A landscape with many valleys, sampled at points; each row gives a point and its height.
A ball rolls from a point to the lowest of its 2 nearest points, and stops where none of them is lower. Distance is the straight distance between rows; heights are no part of it.
q_920: [123 165 135  97 173 136  70 134 142 147 189 112 139 113 130 117 157 119
 165 144 126 148  42 148 123  98 126 123 147 171 104 101]  height 71.5
q_428: [115 206  98 113 157 123  73 101 117 127 193 101 187  83 136 102 109 159
 154 178 135 123  94 170 110  94 107 164 122 149 116  92]  height 16.2
q_353: [117  84 174 112 103 148 154 120 105 166 127 169  80 124  88 173 132  86
 151 118 128 124 123 126 186 153 170 139 127 154  86 122]  height 11.0
q_600: [128 104 141 136 120 164 148 144 140 126  40 141 129 173 113 113 143 102
 148  60 125 126 116 127 158 151 111  96 165 145 120 155]  height 16.8
q_758: [127  94 173 125  83 147 164 107 130  94  91 204  90 175 135 136 171 127
 114 131 124 142 117 116 170 114  92 104 138 107 150 148]  height 32.1
q_24: [100 204  91 134 128 101 134 131 151 172 171 115 165 120 112  67  85 119
 157 142 134 102 109 171 110  96 138 195  96 156  99 122]  height 64.2
q_31: [142 117  90 154 100 155  81 164 127 123 150 156  97 131 172  69 134 171
 125 152 152 166  87 175  55 116  54 155 102  99 149 128]  height 9.8
q_173: [155 130  93 154 105 153 105 145 146 114  78 109 143 158 123  88  86 142
  94 126 133 110 149 127  76 128  87 137 126 101 140 137]  height 33.4
q_66: [ 76  65  86 143 126  55 165 103 174 119  80 141 143 123 133 114 142 107
 161 110 106 134 126 102 128 121 161 105 125 114 155 120]  height 29.0
q_594: [187 131 179 129 114 169 147  94 109 121 188 110 110 134 128 186 153 146
  43 149 130 124 121 114 121 151 103 119  72 111 161 117]  height 72.5
q_525: [124 152  90 124 160  96 122 122 130 150 155  85 141 111 127 100 103 128
 159 145 129 121 155 137 109 123 167 166 130 149 106 102]  height 62.5
q_207: [ 69  89  88 129 137  51 142  95 157 128 108 160 119 122 144  68 123 141
 204 145 125 153 157 143 108  82 164 129 142 112 175 127]  height 25.6
q_840: [105 124 167  97 100 168 121  86 110 119 143 215  94 140 130 155 150 136
 136 201 124 161 112 104 152  73  84 152 114 129 129 112]  height 68.1
q_197: [124 122 121 160 124  94 154  92 174  74  98 124 151 156 137 140 167 111
  68 138 112  99 147  85 132 129 109 123  95 102 163 120]  height 29.8
q_33: [ 67  58  98 137 112  68 149 129 162 150  89 139 120 117 134 144 161 108
 186  63 108 137  92 121 143 149 189  87 131 126 151 139]  height 31.3
q_714: [ 98  88 133 133  83  82 176  86 143 132 125 157 106 126 136 171 165 113
 122 135  98 126 117  95 164 137 184 126 106 112 116 116]  height 17.2
q_429: [142 130 183 114  92 153 165  82 117 131 134 167 115 137  97 177 123 125
 110 176 135 125 172 106 166 127 125 139 112 141 132 130]  height 18.9
q_779: [138  97 145 122 116 154 170 129 103 177 167 155  62 125  91 177 134 116
  97 139 141 147  79 136 129 153 151 165  84  99  88 103]  height 23.3
q_901: [133 126 122 116 136  84  90 126  77 126 173  89 104  65 155 148 127 133
 171 129 116 161 137 160 117 144 200 115 173 159  84 126]  height 60.5
q_986: [104 142 188  93 127 168 131 129  92 111 116 108 153 118  98 176  92 117
 178 138 115 122 159 128 197 106 165 115 179 186 109 134]  height 47.8
q_427: [153 115 182 138 115 176 141 127 115 107  81 174 106 188 131 147 161 102
 103 125 133 146  88 120 161 120  81 110 167 126 136 132]  height 30.3
q_635: [105 102 154 123 124 138 151 125 147 115  78 154 106 170 122 123 202 118
 153  89  96 163  55 101 148 120 107  71 161 146 151 122]  height 79.0
q_531: [156 123 185 125 121 198 147 140  99 125 110 156 107 169 108 171 149  77
 115 110 152 123 107 109 200 135  85 113 167 141 120 149]  height 28.6
q_270: [ 63  74  78 150 109  51 166 101 149 143 114 183 107 117 122 100 118 135
 163 169 139 141 160 123 118 100 182 171 120  99 154 117]  height 23.7
q_691: [111 196  80 141 136 131 114 124 136 155 163 123 175 114 113  75  89 149
 145 168 163 106 139 154 116 103 101 197  90 130 133 101]  height 64.9
q_800: [138 159 165 114 144 118 133  87 135  52  83  94 148 140 173 110 174 152
 115 113  85 141 143 103 123 123  90  61 188 146 158 138]  height 42.4
q_628: [123 136 136 117 127 144 125 140 121  95  78 140 148 129 116 109  96 135
 152 132 135 115 192 119 125 107 108 115 162 132 136 150]  height 14.4
q_384: [175 130 174 106 131 115  85 122  75  76 148  96 141  94 189 154 168 154
 152  99 120 163 135 128 119 149 122  70 165 152 123 149]  height 48.7
q_863: [167 131 142 130 121 110 103 110  99  60 121 129 135 110 173 107 120 165
 137 136 120 146 194 124 105 114  99 101 162 100 155 162]  height 53.5
q_908: [ 71  68 128 128 122 104 144 152 141 146  74 134 125 112 116 133 165 117
 210  60 125 149 131 128 155 142 170  91 152 149 144 149]  height 33.3
q_324: [129 134  70 149 122 119 103 166 138 156 153 128 108 133 147  74 140 174
 106 154 152 140  93 162  29  92  93 165  66  94 155 130]  height 14.7
q_547: [143 108 109 156 116 129 133 160 140 116  53  97 161 136 110 129  93 111
 109  65 136  76 206 120 135 166 152  96 132 112 128 177]  height 33.9
q_963: [104  68 108 161 102  63 152 152 115 146 104 116 136 100 152 176  94 113
 120  97 132 121 185 116 169 176 186 121 103  94 122 183]  height 82.8
q_526: [118 132 135 115 104 137 126  68 126 128 164 193  90 139 132 143 178 144
 136 204  98 174  72 121 125  85 109 154 101 141 116  86]  height 69.0
q_369: [103  98 122 137  99 138 177 125 166 135  57 174 138 157  66 136 128 102
 109 133 118  82 169  98 159 122 145 140 104 122 141 141]  height 81.7
q_631: [154 151 121 126 139 114  83 117  75 101 151 125 149  79 156 123  72 168
 114 155 144 145 229 121  91 117 102 149 133 108 160 135]  height 55.7
q_601: [135  97  90 165 118 114 139 155 165 106  30 107 156 151 125  84  84 126
 122  80 145 101 180 131 109 149 135 102 146  96 140 169]  height 35.4
q_264: [151 147 125 112 136 131 108 159 106 165 178  87 122  94 107 150  89 133
 135 118 139 121 114 145 129 153 164 145 122 145  77 113]  height 14.3
q_947: [145 122 111 148 139 135 104 148 151  95  86  96 144 146 138  78 130 140
 139  92 112 138 121 138  74 121  92  90 162 120 131 140]  height 40.8
q_42: [122 160 108 115 111 106  92 130  74 159 219 123  77  82 141 127 114 162
 157 171 140 161 113 159 119  97 152 145 143 129  67  96]  height 68.0
q_436: [167 148 150 117 152 114 102 110 105  76 138  85 171 108 170 144 162 138
 110 102 105 132 157 110 120 143 124  92 157 157 156 149]  height 50.3
q_7: [134  97 127 140 109 101 149 136 123 150 122 120 105 123 126 197 124 131
  83  99 122 114 128 108 147 185 169 116  68 107 120 168]  height 83.8
q_519: [116 145 102 137 133 165 114 149 150 128  89 139 149 173 133  33 102 155
 167 120 155 153 101 146  88  93  71 120 162 129 126 147]  height 9.1
q_541: [174 161 153 121 118 154 141  65  96 128 193 118 110 125 136 185 126 157
  60 172 101 143 143 103 119 127 120 151  88 124 135  87]  height 71.4
q_121: [172 164 131 119 132 129  83  96  82  64 157 118 149 102 175 126 122 172
  98 162 134 150 206 115  97 104  73 125 148 116 183 128]  height 54.7
q_341: [ 94 131 168  96  91 162 119 122 102 151 153 211  87 113 113 134 110 132
 172 194 157 157 130 144 153  75  99 163 123 121 119 117]  height 67.5
q_280: [175 129 183 125 137 168 116  96 126 106 172  97 123 163 140 184 201 117
  61 129 111 112  74 107 152 175  94 104 108 158 148 118]  height 75.9
q_867: [165 115 164 144 132 165 130 127 117 105 144 141 102 162 139 155 195 102
  69 127 105 129  57 121 122 134  74 113 113 130 148 116]  height 75.1
q_213: [ 98 102  91 128 130  77 138 134 109 152 150 124 116  82 141  89  79 157
 140 151 160 138 194 155  95 123 191 163 126 105 121 139]  height 57.3
q_443: [ 85  65 115 155  95  74 161 132 124 135  93 144 123  93 123 155  95 130
 121 124 141 119 221 116 168 146 201 146 105  95 130 159]  height 82.5
q_313: [ 78  97 103 129 111  90 155 118 156 146  97 177 113 133 103  92 135 112
 173 135 128 129 131 120 113 114 172 160 107 134 143 131]  height 21.9
q_712: [163 129 148 117 158 125  81 170  90 156 217 113 113  80 146 133 120 135
 150 132 159 178  64 164  98 123 121 147 120 139  81 123]  height 72.8
q_465: [159 122 192  89  97 137 100 136  81  80 140 146 101 101 171 145 142 165
 151 125 135 182 155 131 130 114  91  83 165 119 151 174]  height 55.6
q_85: [118 124 103 151 176  98 139 113 161 109  79  85 179 110 114 105 131  94
 117 111  97  88 190 109 122 156 144 138 138 138 138 116]  height 44.5
q_504: [132 174 112 113 113 139 139 154 109 206 204 121 120 111  96 122  52 122
 122 153 171 130 110 157 136 108 153 185  90 129  79 116]  height 24.1
q_652: [133 108 132 102 107 109 110 140  85 160 194 132  90  88 142 126 111 144
 178 126 144 167 116 149  98 119 170 155 135 137  92 127]  height 66.9
q_763: [118 103 132 137 123 158 144 146 159 113  40 148 124 176 107  68  97 137
 163  86 143 161 124 131 124 130 102 109 166 118 114 152]  height 14.2
q_43: [118 116 140 143  90 107 192 113 122 156 145 124 100 134 120 211 134 116
  50 119 125 109 124 105 177 187 174 123  63  91 115 131]  height 84.4
q_64: [133 125  74 149 162 113 117 135 188 102  66  54 162 149 129  79 126 115
 114  70 105 116 112 122  69 158 106  92 146 115 138 144]  height 42.5
q_208: [163  93 175 146 104 143 149 142 110 148 108 141  99 151 129 180 162 102
  88  84 133  96 115 125 176 182 104  84 120 118 128 169]  height 24.7
q_12: [158 148 184 110 130 146 132  93 121 108 149 110 135 145 122 174 170 113
  96 110 104 112 104 108 165 167 117 119 120 164 128 124]  height 76.5
q_55: [133  90 123 140 123  81 143 139  97 138 132  95 125  91 157 195 120 127
 104  88 129 113 167 126 156 186 176  92 107 120 118 171]  height 83.3
q_638: [178  94 151 160 150 172 119 171 108 149 112 129 105 146 127 175 157  88
 106  65 141 113  79 119 154 193  99 107 140 131 113 153]  height 22.6
q_181: [120 148  90 131 149  75 112 128  95 153 181  87 106  75 141 107  97 143
 163 150 123 135 161 169 105 125 188 147 165 152  87 103]  height 61.6
q_248: [124 135 146 120 116 172  84 156 104 125 144 187  90 135 160 100 147 146
 166 146 155 185  83 143 110  82  55 116 154 108 129 131]  height 49.5
q_998: [170 126 133 117 164 143 103 168 105 168 182  70 105 106 117 181 112 111
  99  77 135 117  77 129 128 193 153 148 113 144  82 123]  height 17.1
q_809: [141 148 105 149 140 128 150 104 168 100  98 121 166 150  96 127 141 122
  74 150 104  93 172  89 119 126 121 150  88 119 160 106]  height 27.9
q_879: [104 109 114 140 100 148 161 118 183 129  64 187 123 186  74  96 140 100
 112 155 123  99 134  99 123 105 111 148 110 116 147 111]  height 81.3
q_14: [163 176 129 111 124 126 130  67  67 130 211  92  95  93 152 174 114 165
  68 175 117 151 149 123 117 126 144 124 131 120 113  83]  height 70.3
q_17: [140  80 111 145  85 115 138 157 154  94  86 146 112 150 141 112 123 135
 101 111 133 133 133 126 102 115 111 113 105  69 133 161]  height 43.7
q_722: [143 148 122 127 142 142 166  84 139 114 104 108 160 149  90 139  94 126
  70 153 119  83 202  90 144 129 151 173 108 137 147  94]  height 25.8
q_69: [ 95  84 121 127 166  68 125 115 112 119 106 105 143  88 139  94 111 118
 180 106 110 122 193 160 134 134 198 113 171 139 131 139]  height 58.6
q_754: [119  83 123 125 119 100 130 145 118 175 120 139  92 105 119 167 139 102
 152  80 112 126  86 135 164 188 189 122 114 142  95 140]  height 11.3
q_278: [138 174 134 106 151 146  62 172 118 137 167 112 169 118 151  87 110 135
 174 124 163 144  83 177 108  88  97 108 151 147 127 135]  height 11.8
q_431: [164 142 105 123 155 134  75 176 120 158 181  95 148 115 126 118 114 130
 117 120 160 118  95 145  73 141 112 161  97 136 117 116]  height 11.7
q_817: [139 132 164 115 121 106 106 130  95  62 117 147 114 102 177 116 146 166
 161 130  96 180 165 116 117 103 107  82 178 126 160 160]  height 54.5
q_571: [114 147 139  93 133 142  93 129 116 154 176 148 145 109 133 122 129 128
 159 163 132 140  91 141 140  96 136 153 132 160  97 100]  height 70.9
q_472: [135 172  97 124 152 146 157 122 162 152 138  91 151 147  76 144  88 121
  73 146 118  75 170 107 137 148 161 188 103 136 116  82]  height 23.4
q_693: [ 77  94  73 169 144  43 150 140 172 101  96  99 165 128 155 122 148  82
  94 103 105 117 160 105 128 148 145 127  98  91 148 128]  height 46.2
q_692: [116  91  87 169 107  85 150 152 159  92  88 119 143 134 133 118 125 119
  92 107 135 115 163 108 100 137 140 124  91  76 143 155]  height 45.0
q_111: [ 98  84 136 160  78 116 176 128 166  96  42 157 126 161 146 125 135 115
 142  88 121 133 165 107 178 140 133  71 145  97 156 172]  height 35.8
q_799: [ 90 159 153  95 128 156 108 154 120 137 124 158 141 119 106 104  67 139
 186 163 172 128 158 156 142  72 110 132 146 139 127 151]  height 66.5
q_442: [156 111 118 152 163 165 125 179 148 140 112 112 113 161 116 133 165  75
 124  68 142 117  46 122 138 180  93 113 158 139 115 137]  height 20.8
q_180: [144 175 112 124 117 125 116  96  70 144 218 117  82  85 150 155 122 163
 117 186 119 166 150 143 114 106 143 139 135 118  85  67]  height 69.1
q_518: [109 162 143 101  97 183 102 139 107 124 126 195 120 131 112 123  74 131
 169 181 177 129 159 150 148  77  71 157 125 123 127 119]  height 67.0
q_220: [115  90 136 116 134 132 156 155 121 200 140 146  82 130  81 171 127  97
 144 105 138 109  80 135 173 172 174 160 119 146  79 133]  height 8.3
q_746: [137  86 157 144  63 123 160 122 144  98  78 173 107 167 157 129 153 125
  97 107 128 123 138 116 171 140 111  73 131  92 151 170]  height 34.0
q_125: [134  97 154 126  82  81 158 103  64 143 175 135  51  81 131 194 122 141
 113 127 110 156 124 127 157 158 174  98 111 115  84 129]  height 15.9
q_596: [140 133 136 138  94 135 195  96 134 170 154 132  89 136  87 197 129 118
  71 140 102  94 134 103 172 162 195 148  89 102  97  95]  height 85.0
q_32: [123 115 149 123 145 127 126 116 144 125 108 140 122 148 129 156 193  94
 149  77  89 126  76 103 149 154 135  89 135 160 132 133]  height 78.3
q_713: [116 152  98 132 103 139 189  90 142 171 169 141  73 142 106 167 146 132
  79 167  95 109 114 100 128 131 182 165 100  93 103  73]  height 85.7
q_268: [ 55  82  92 136 132  79 156 110 175 127  80 139 133 126 128  76 140 117
 194 106 115 142 136 120  99 100 144 102 147 117 168 151]  height 27.4
q_730: [132 160 115 118 180 137 123 110 161  94 113  93 174 146 123 107 146 115
 129 125  89 109 126 105 117 128 111 122 146 157 137 115]  height 44.7
q_227: [160 158 176  88 148 175  84 163 105  87 119 100 162 133 147 134 140 134
 145 108 123 155  98 124 149 103  87  82 194 143 124 132]  height 45.9
q_81: [116 190 130 106 139 147  63 122 116 133 188 141 172  98 147  88 116 156
 175 169 158 133  60 187 113  86  76 137 119 132 130 128]  height 14.8
q_454: [163  93 155 174 106 145 152 131 141 116 145 156  88 159 143 173 188 118
  20 136 121 129  77 118 129 149  81 123  91  98 161 125]  height 74.4
q_584: [132 100 133 118  94 114 146 133  72 179 182 116  50  93 100 183 109 133
 118 123 131 141 121 149 136 158 179 122 117 120  72 114]  height 19.5
q_690: [138 191  93 119 149 152 107 161 136 191 214  92 149 111  98 117  68 136
 109 150 165 111 100 156 114 137 132 181  82 141 107 114]  height 26.3
q_347: [139 182  81 123 159 155 154 149 168 184 162  83 138 143  96 127  91 148
  70 141 121  77 125 120  96 159 147 206  78 116 118  79]  height 20.6
q_393: [101 154 118 100 116 112 114  90 120 141 168 172 112 114 143 121 160 141
 174 182 110 162  67 133 125  89 139 145 128 159 111  81]  height 70.0
q_352: [112 141 138 114 139 165  99 160 116 142 123 170 114 156 121  78 139 127
 185 141 166 159  72 150 132  77  79 121 159 140 126 129]  height 48.4
q_392: [122 125  86 153 174  99 130 111 187 103  92  84 175 143 120  91 150 108
 110 105  95  99 136 116  91 152 128 118 132 117 148 122]  height 43.6
q_762: [104  93 129 152 101 108 180 107 146 129  93 153 129 129  94 147 100 117
 113 137 139  88 212 112 160 136 181 150  99 103 128 147]  height 82.1
q_126: [125 136 190 107 114 167 137 136 100 119  97 122 158 128 107 162 100 104
 157 110 124  97 190 111 185 143 150 108 156 174 131 146]  height 48.8
q_8: [187 119 136 161 128 136 107 122 148  60 126  96 150 157 187 117 158 146
  57 116  83 142  90 128  73 123  78  86 135 114 161 118]  height 36.5
q_383: [154 111 134 150 122  86 128 129 132  70 110 117 127 111 185 124 153 142
 119 105 128 138 163 116 124 134 108  86 153  99 149 160]  height 52.4
q_272: [ 84 118  96 133 153  96 151 100 150 140  98 114 133 139  99 111 104  93
 166 128  87  90 166 135 162 140 206 151 155 165 121 104]  height 60.1
q_158: [118 145  74 134 131 126 127 131 120 169 173 142 113 110 142  93 112 178
 126 168 161 136 115 143  65 102 118 185  63 111 131 114]  height 18.6
q_432: [159 108  68 161 137  98 120 164 150  97  66  89 161 135 127  78  78 140
  99 100 134 100 172 136  63 136 126 121 131  82 136 148]  height 35.3
q_177: [131 175  97 124 166 158 129 137 171 183 173 112 142 146  88 123 119 133
  81 147 137  99  76 124 127 138 125 204  73 146 115  85]  height 23.1
q_470: [117 134 166 101 118 153 142 105 106 108 109 155 132 132 118 137 113 126
 130 155 120 125 188 100 151  96 124 134 147 140 142 136]  height 16.5
q_633: [120 131 106 121 122  95  97 139 121 180 192 128 103 110 152 112 137 131
 162 143 132 157  57 151  90 116 162 152 112 160  94 112]  height 65.8
q_471: [ 56 180  92 111 166 124 121 102 144 115 116 134 178 120 130  61  87 135
 184 191 139 121 181 155 130  82 105 145 147 155 158 111]  height 21.8
q_164: [106 178  84 143 160  62 138 118 131 177 180  96 147 119 128  54 109 122
 175 130 123 109 119 168  96 103 168 182 139 173 115 122]  height 63.4
q_930: [ 74 192 111  95 171 140  89 102 119 110 122 125 184 109 147  77 111 142
 189 190 126 144 118 142 128  61 102 120 151 154 137 105]  height 20.1
q_407: [ 93 192 125  87 153 127  75 116 128 120 162 142 157  95 164  91 136 158
 197 175 137 151  70 161 123  53  99 112 147 147 125 116]  height 17.6
q_284: [111 106  94 149 161  69 167 120 140 109  96 101 165 108 134 142 120 104
  82 111 102  91 189 113 133 160 167 148 103 108 137 135]  height 45.4
q_824: [117 145  72 134 138  53 125 134 121 171 189  96 116 112 150  83 137 130
 176 114 123 138  78 154  76 116 185 155 115 158 115 115]  height 64.5
q_904: [ 91  96 121 146 119  70 162  69 173  67 104 129 148 143 177 121 195 122
 103 121 107 137 153  95 172 133 110  74 142 119 170 132]  height 39.1
q_595: [118 127 106 132 120 120 173 113 130 171 168 149  91 120 127 174 135 164
  74 167 135 134  98 113  92 126 161 167  69  82 119  98]  height 86.4
q_315: [131 121 133 132 152  86 133 100 129  73 107 105 158 106 163 125 162 122
 100 113 101 125 182 119 120 142 130  97 143 120 147 138]  height 51.4
q_892: [129 131 163 119 147 171 105 183 113 141 137 159 132 137 127 108 103 117
 184 127 193 144  93 145 141  89  88 108 176 125 114 154]  height 47.6
q_581: [158 163  88 128 175 133 128 173 152 148 147  43 149 138 103 150 114 159
  59 111 121  83 108 109  74 185 154 189  74 114 135 107]  height 17.3
q_342: [134 127 153 129 118 129 161 109 150 130 116 120 131 152 103 183 162 101
  90 116  98  88 111 104 169 177 153 138  99 158 123 120]  height 77.1
q_71: [152 133 144 127  81 169 161 103 130 156 125 176 105 144  72 172 103 127
  84 170 141 116 165  86 136 108 111 169  76 103 135 113]  height 21.7
q_366: [ 86  90 109 147 162  78 127 137 122 144  98 116 137  96 125  75  75 137
 182 134 144 124 216 155 114 118 182 151 143 120 140 139]  height 58.0
q_451: [112 170 166  94 154 157 125 111 133  94 115  89 171 129 102 170 105  92
 154 122  97  98 150 119 207 134 167 122 170 193 101 103]  height 46.8
q_831: [152 147 132 120 162 158  82 179 125 127 143  99 157 129 118 107 131 120
 140 110 140 123 103 141  90 127  99 126 146 137 116 129]  height 8.6
q_662: [156 152 149 112 166 149  73 157 118 145 210 116 140 102 122 151 127 117
 136 133 151 133  38 161 133 123 110 129 140 159  92 107]  height 72.1
q_242: [156 117 159 108 129 143  80 168  77 146 159 107 130  80 142 137  84 137
 167 110 168 151 142 141 112 132 129 113 150 131  96 152]  height 48.3
q_510: [105 104 131 125 139 105 115 121  93 125 123 121 122  84 148 135 126 120
 188 102 111 149 156 146 157 152 196 124 180 169 109 125]  height 59.4
q_391: [140 122 108 131 127 100 107 131  84 123 151 116 125  63 151 127  66 166
 136 161 152 133 229 154  98 142 155 156 127 100 134 138]  height 56.5
q_358: [150  89 137 130 118 145  99 177 115 127 141 169  91 118 146 106 149 142
 146 116 153 170 104 134 100 111  88 131 130  95 130 147]  height 50.7
q_382: [176 117 163 167 103 144 139 129 131 105 176 117  94 156 155 169 172 146
  11 161 120 135  98 126  93 146  88 117  58  89 179 109]  height 73.5
q_147: [128 132 106 124 116 122 144 143 111 192 175 151  98 118 122 101  89 152
 145 163 167 134 123 153 103 109 155 190  80 124 108 133]  height 21.4
q_549: [125 140 125 110 128 169 117 160 145 107  60 138 145 158 128  72  78 151
 160 119 151 143 141 130 113 100  90 118 177 124 120 131]  height 11.9
q_747: [148 103 151 125 103 171 179 128 105 170 153 173  82 132  84 179 121 128
  73 158 141 132 126 104 146 127 129 163  73  93 117 124]  height 24.0
q_245: [168 139 147 156 114 117 130  86 168  51 105 109 147 188 178 115 163 145
  46 154  92 123 108 109 105 125  75  98 123 116 173 122]  height 34.1
q_658: [137 146 151 121 143 159 118 165 114 113  76  89 162 132 131 136 124 114
 166  43 115 116 156 131 172 157 124  77 165 174 122 163]  height 30.5
q_783: [109 140 121 112 134 153 127 107 160  99  72 163 131 172 125  77 152 125
 152 148 100 140  85 108 103  81  70 113 150 140 150 111]  height 80.3
q_320: [136 101 146 144 146 182 132 177 128 138  81 134 125 163 103 118 154  83
 154  54 150 118  76 130 179 160  99  95 179 147 105 142]  height 19.0
q_582: [174 119 195 130 116 184 130 144  95 132 111 123 118 161 133 174 132  90
 107  89 157  96 130 114 196 180  85  81 164 141 134 153]  height 26.9
q_474: [122  84 136 119 101 132 113 153 105 166 150 186  64 108 124 107 124 138
 152 144 171 153 117 146  97 119 106 145  95 101 122 147]  height 51.7
q_761: [ 94 206 142 103 144 162 102 135 128 146 130 150 185 113  94 101  66 125
 180 154 182  98 108 172 147  68 105 123 144 150 137 147]  height 66.1
q_412: [169 165  99 123 171 164  88 186 103 146 192  45 153 103 115 148  93 142
  75 118 153 121 110 144  60 155 104 165  89 126 127 113]  height 14.9
q_229: [147 195  97 126 154 172  90 144 154 181 209 105 166 127  98 128  92 148
  91 158 145 105  66 163 114 119 103 192  75 133 129  68]  height 25.4
q_277: [177 174  80 120 165 160 130 156 120 154 172  48 147 124 123 160  88 151
  51 131 135 109 133 127  62 159 138 177  72  95 142  99]  height 13.8
q_708: [ 70  73  99 144 139  88 149 111 124 153  97 115 116 104 121 116 106 112
 168 105 116 104 188 156 158 146 229 144 148 141 117 131]  height 59.3
q_923: [140 136 107 133 106 145  94 159 128 134 136 148 117 149 154  46 112 151
 160 137 153 141 109 163  63  95  56 132 134 106 131 141]  height 5.5
q_772: [162 120 171 108 134 138  88 166  78 103 157 117 128  91 158 139 137 142
 160 101 137 165 127 141 118 123 105 102 162 134 119 151]  height 47.3
q_853: [ 97 102 117 123  93 125 133 130 130 168 146 216  79 129 119  93 119 147
 172 174 159 145 123 142 100  93 121 174 103 107 140 148]  height 52.5
q_955: [131 144 100 124 107 123 145 141  93 186 191  89  79  93  94 151  93 150
 131 140 138 129 154 148 133 141 188 142 122 121  62  99]  height 17.8
q_819: [105  93 136 156 111  80 161  93 157  95  86 137 140 152 168 145 163 104
 120 119 125 120 175 101 192 154 130  66 133 120 164 162]  height 37.5
q_604: [152 145 183 121 148 180 116 153 118 116  97 106 159 145 112 164 125  95
 143  72 132 111 120 118 200 162 106  97 185 164 128 153]  height 28.7
q_738: [144 120 101 143  97 147 125 129 154 128  81 164 121 144 106  85 106 141
 113 148 136 109 184 122  88  96 105 151 109  98 140 134]  height 31.4
q_188: [111 119 102 145 107 160 142 106 176 119  85 178 123 185  93  92 159 110
 109 155 111 122  80 113  98  90  80 132 111 109 142 103]  height 80.8
q_520: [110 132 137 144 147  89 147  62 167  50  75  98 149 140 166 114 195 124
  99 117  80 155 131 108 142 133  93  46 177 111 172 135]  height 40.7
q_398: [129 122 100 143 117 122 156 103 154 117  99 159 139 146 100 125 125 136
  83 172 131 108 191 106 111 107 127 162  85  84 148 120]  height 29.7
q_239: [123 111 149 107 142 134 153 109 154 146 133 149 112 156  99 169 186 100
 124 104  91 113  60 114 159 166 146 141 122 165 106 102]  height 77.7
q_259: [144 184 170  88 159 145 107 118 115  64 100  81 172 137 154 131 163 144
 145 125 101 142 122 101 144  95 106  79 178 155 139 122]  height 44.3
q_886: [157 136 170 116 138 178  98 170 103 107 131 133 140 135 119 144 143 104
 143 113 158 144  90 141 164 109  82 102 187 129 110 139]  height 46.7
q_821: [145 111 141 146 125 128 120 166 127 122  69  92 157 132 135 131 125 122
 123  42 120  96 172 118 151 178 136  77 151 149 140 171]  height 32.2
q_191: [ 88  79 118 125 100 104 163  99 142 141 105 174 103 126 102 142 146 107
 168 120 111 129 115 118 149 129 196 137 122 135 128 118]  height 19.9
q_485: [ 99 123 137 106 127 130 125 103 148  87  63 140 119 153 125  98 166 140
 157 117  92 173  96 104 120  99  88  72 180 134 158 133]  height 79.7
q_117: [105 201 106 120 131 161  91 140 127 142 132 134 191 119 108  92  71 137
 154 159 180 100 151 160 124  85  84 152 112 142 144 116]  height 65.6
q_733: [145 101 131 117 157 119 113 153 126 166 135 104 120 107 132 175 147 104
 133  69 117 110  87 124 150 188 162 128 112 165 106 136]  height 14.1
q_676: [112 185 162 102 171 140 123 104 155  96 105 104 178 152 116 133 133  95
 148 142  84 106 130  95 175 122 125 122 168 174 124 106]  height 45.8
q_878: [162 131 112 151 154 123  95 128 143  77 111  67 153 140 159 103 171 136
 105  94  91 146  92 136  71 135  98  77 158 136 141 133]  height 39.0
q_187: [128 105 119 141 124 117 131 126 176 104  86 135 132 137 131  81 142 129
 132 115 121 143 138 111  91 120 116 103 138 108 140 146]  height 42.2
q_70: [101  88 172 121  88 126 167  81 133 152 120 185  90 126 117 195 164 104
 124 111 108 133 110 112 192 155 162 119 111 139 108 132]  height 13.9
q_775: [146 118 140 150 101 135 154  84 177  82  94 136 140 189 128 136 174 116
  48 142  96 105 117 103 141 129  89  97 103 116 163 133]  height 31.6

Where does a ball stop that starts at each point below?
q_451 | q_809
q_510 | q_772
q_708 | q_772
q_66 | q_220
q_208 | q_923
q_693 | q_809
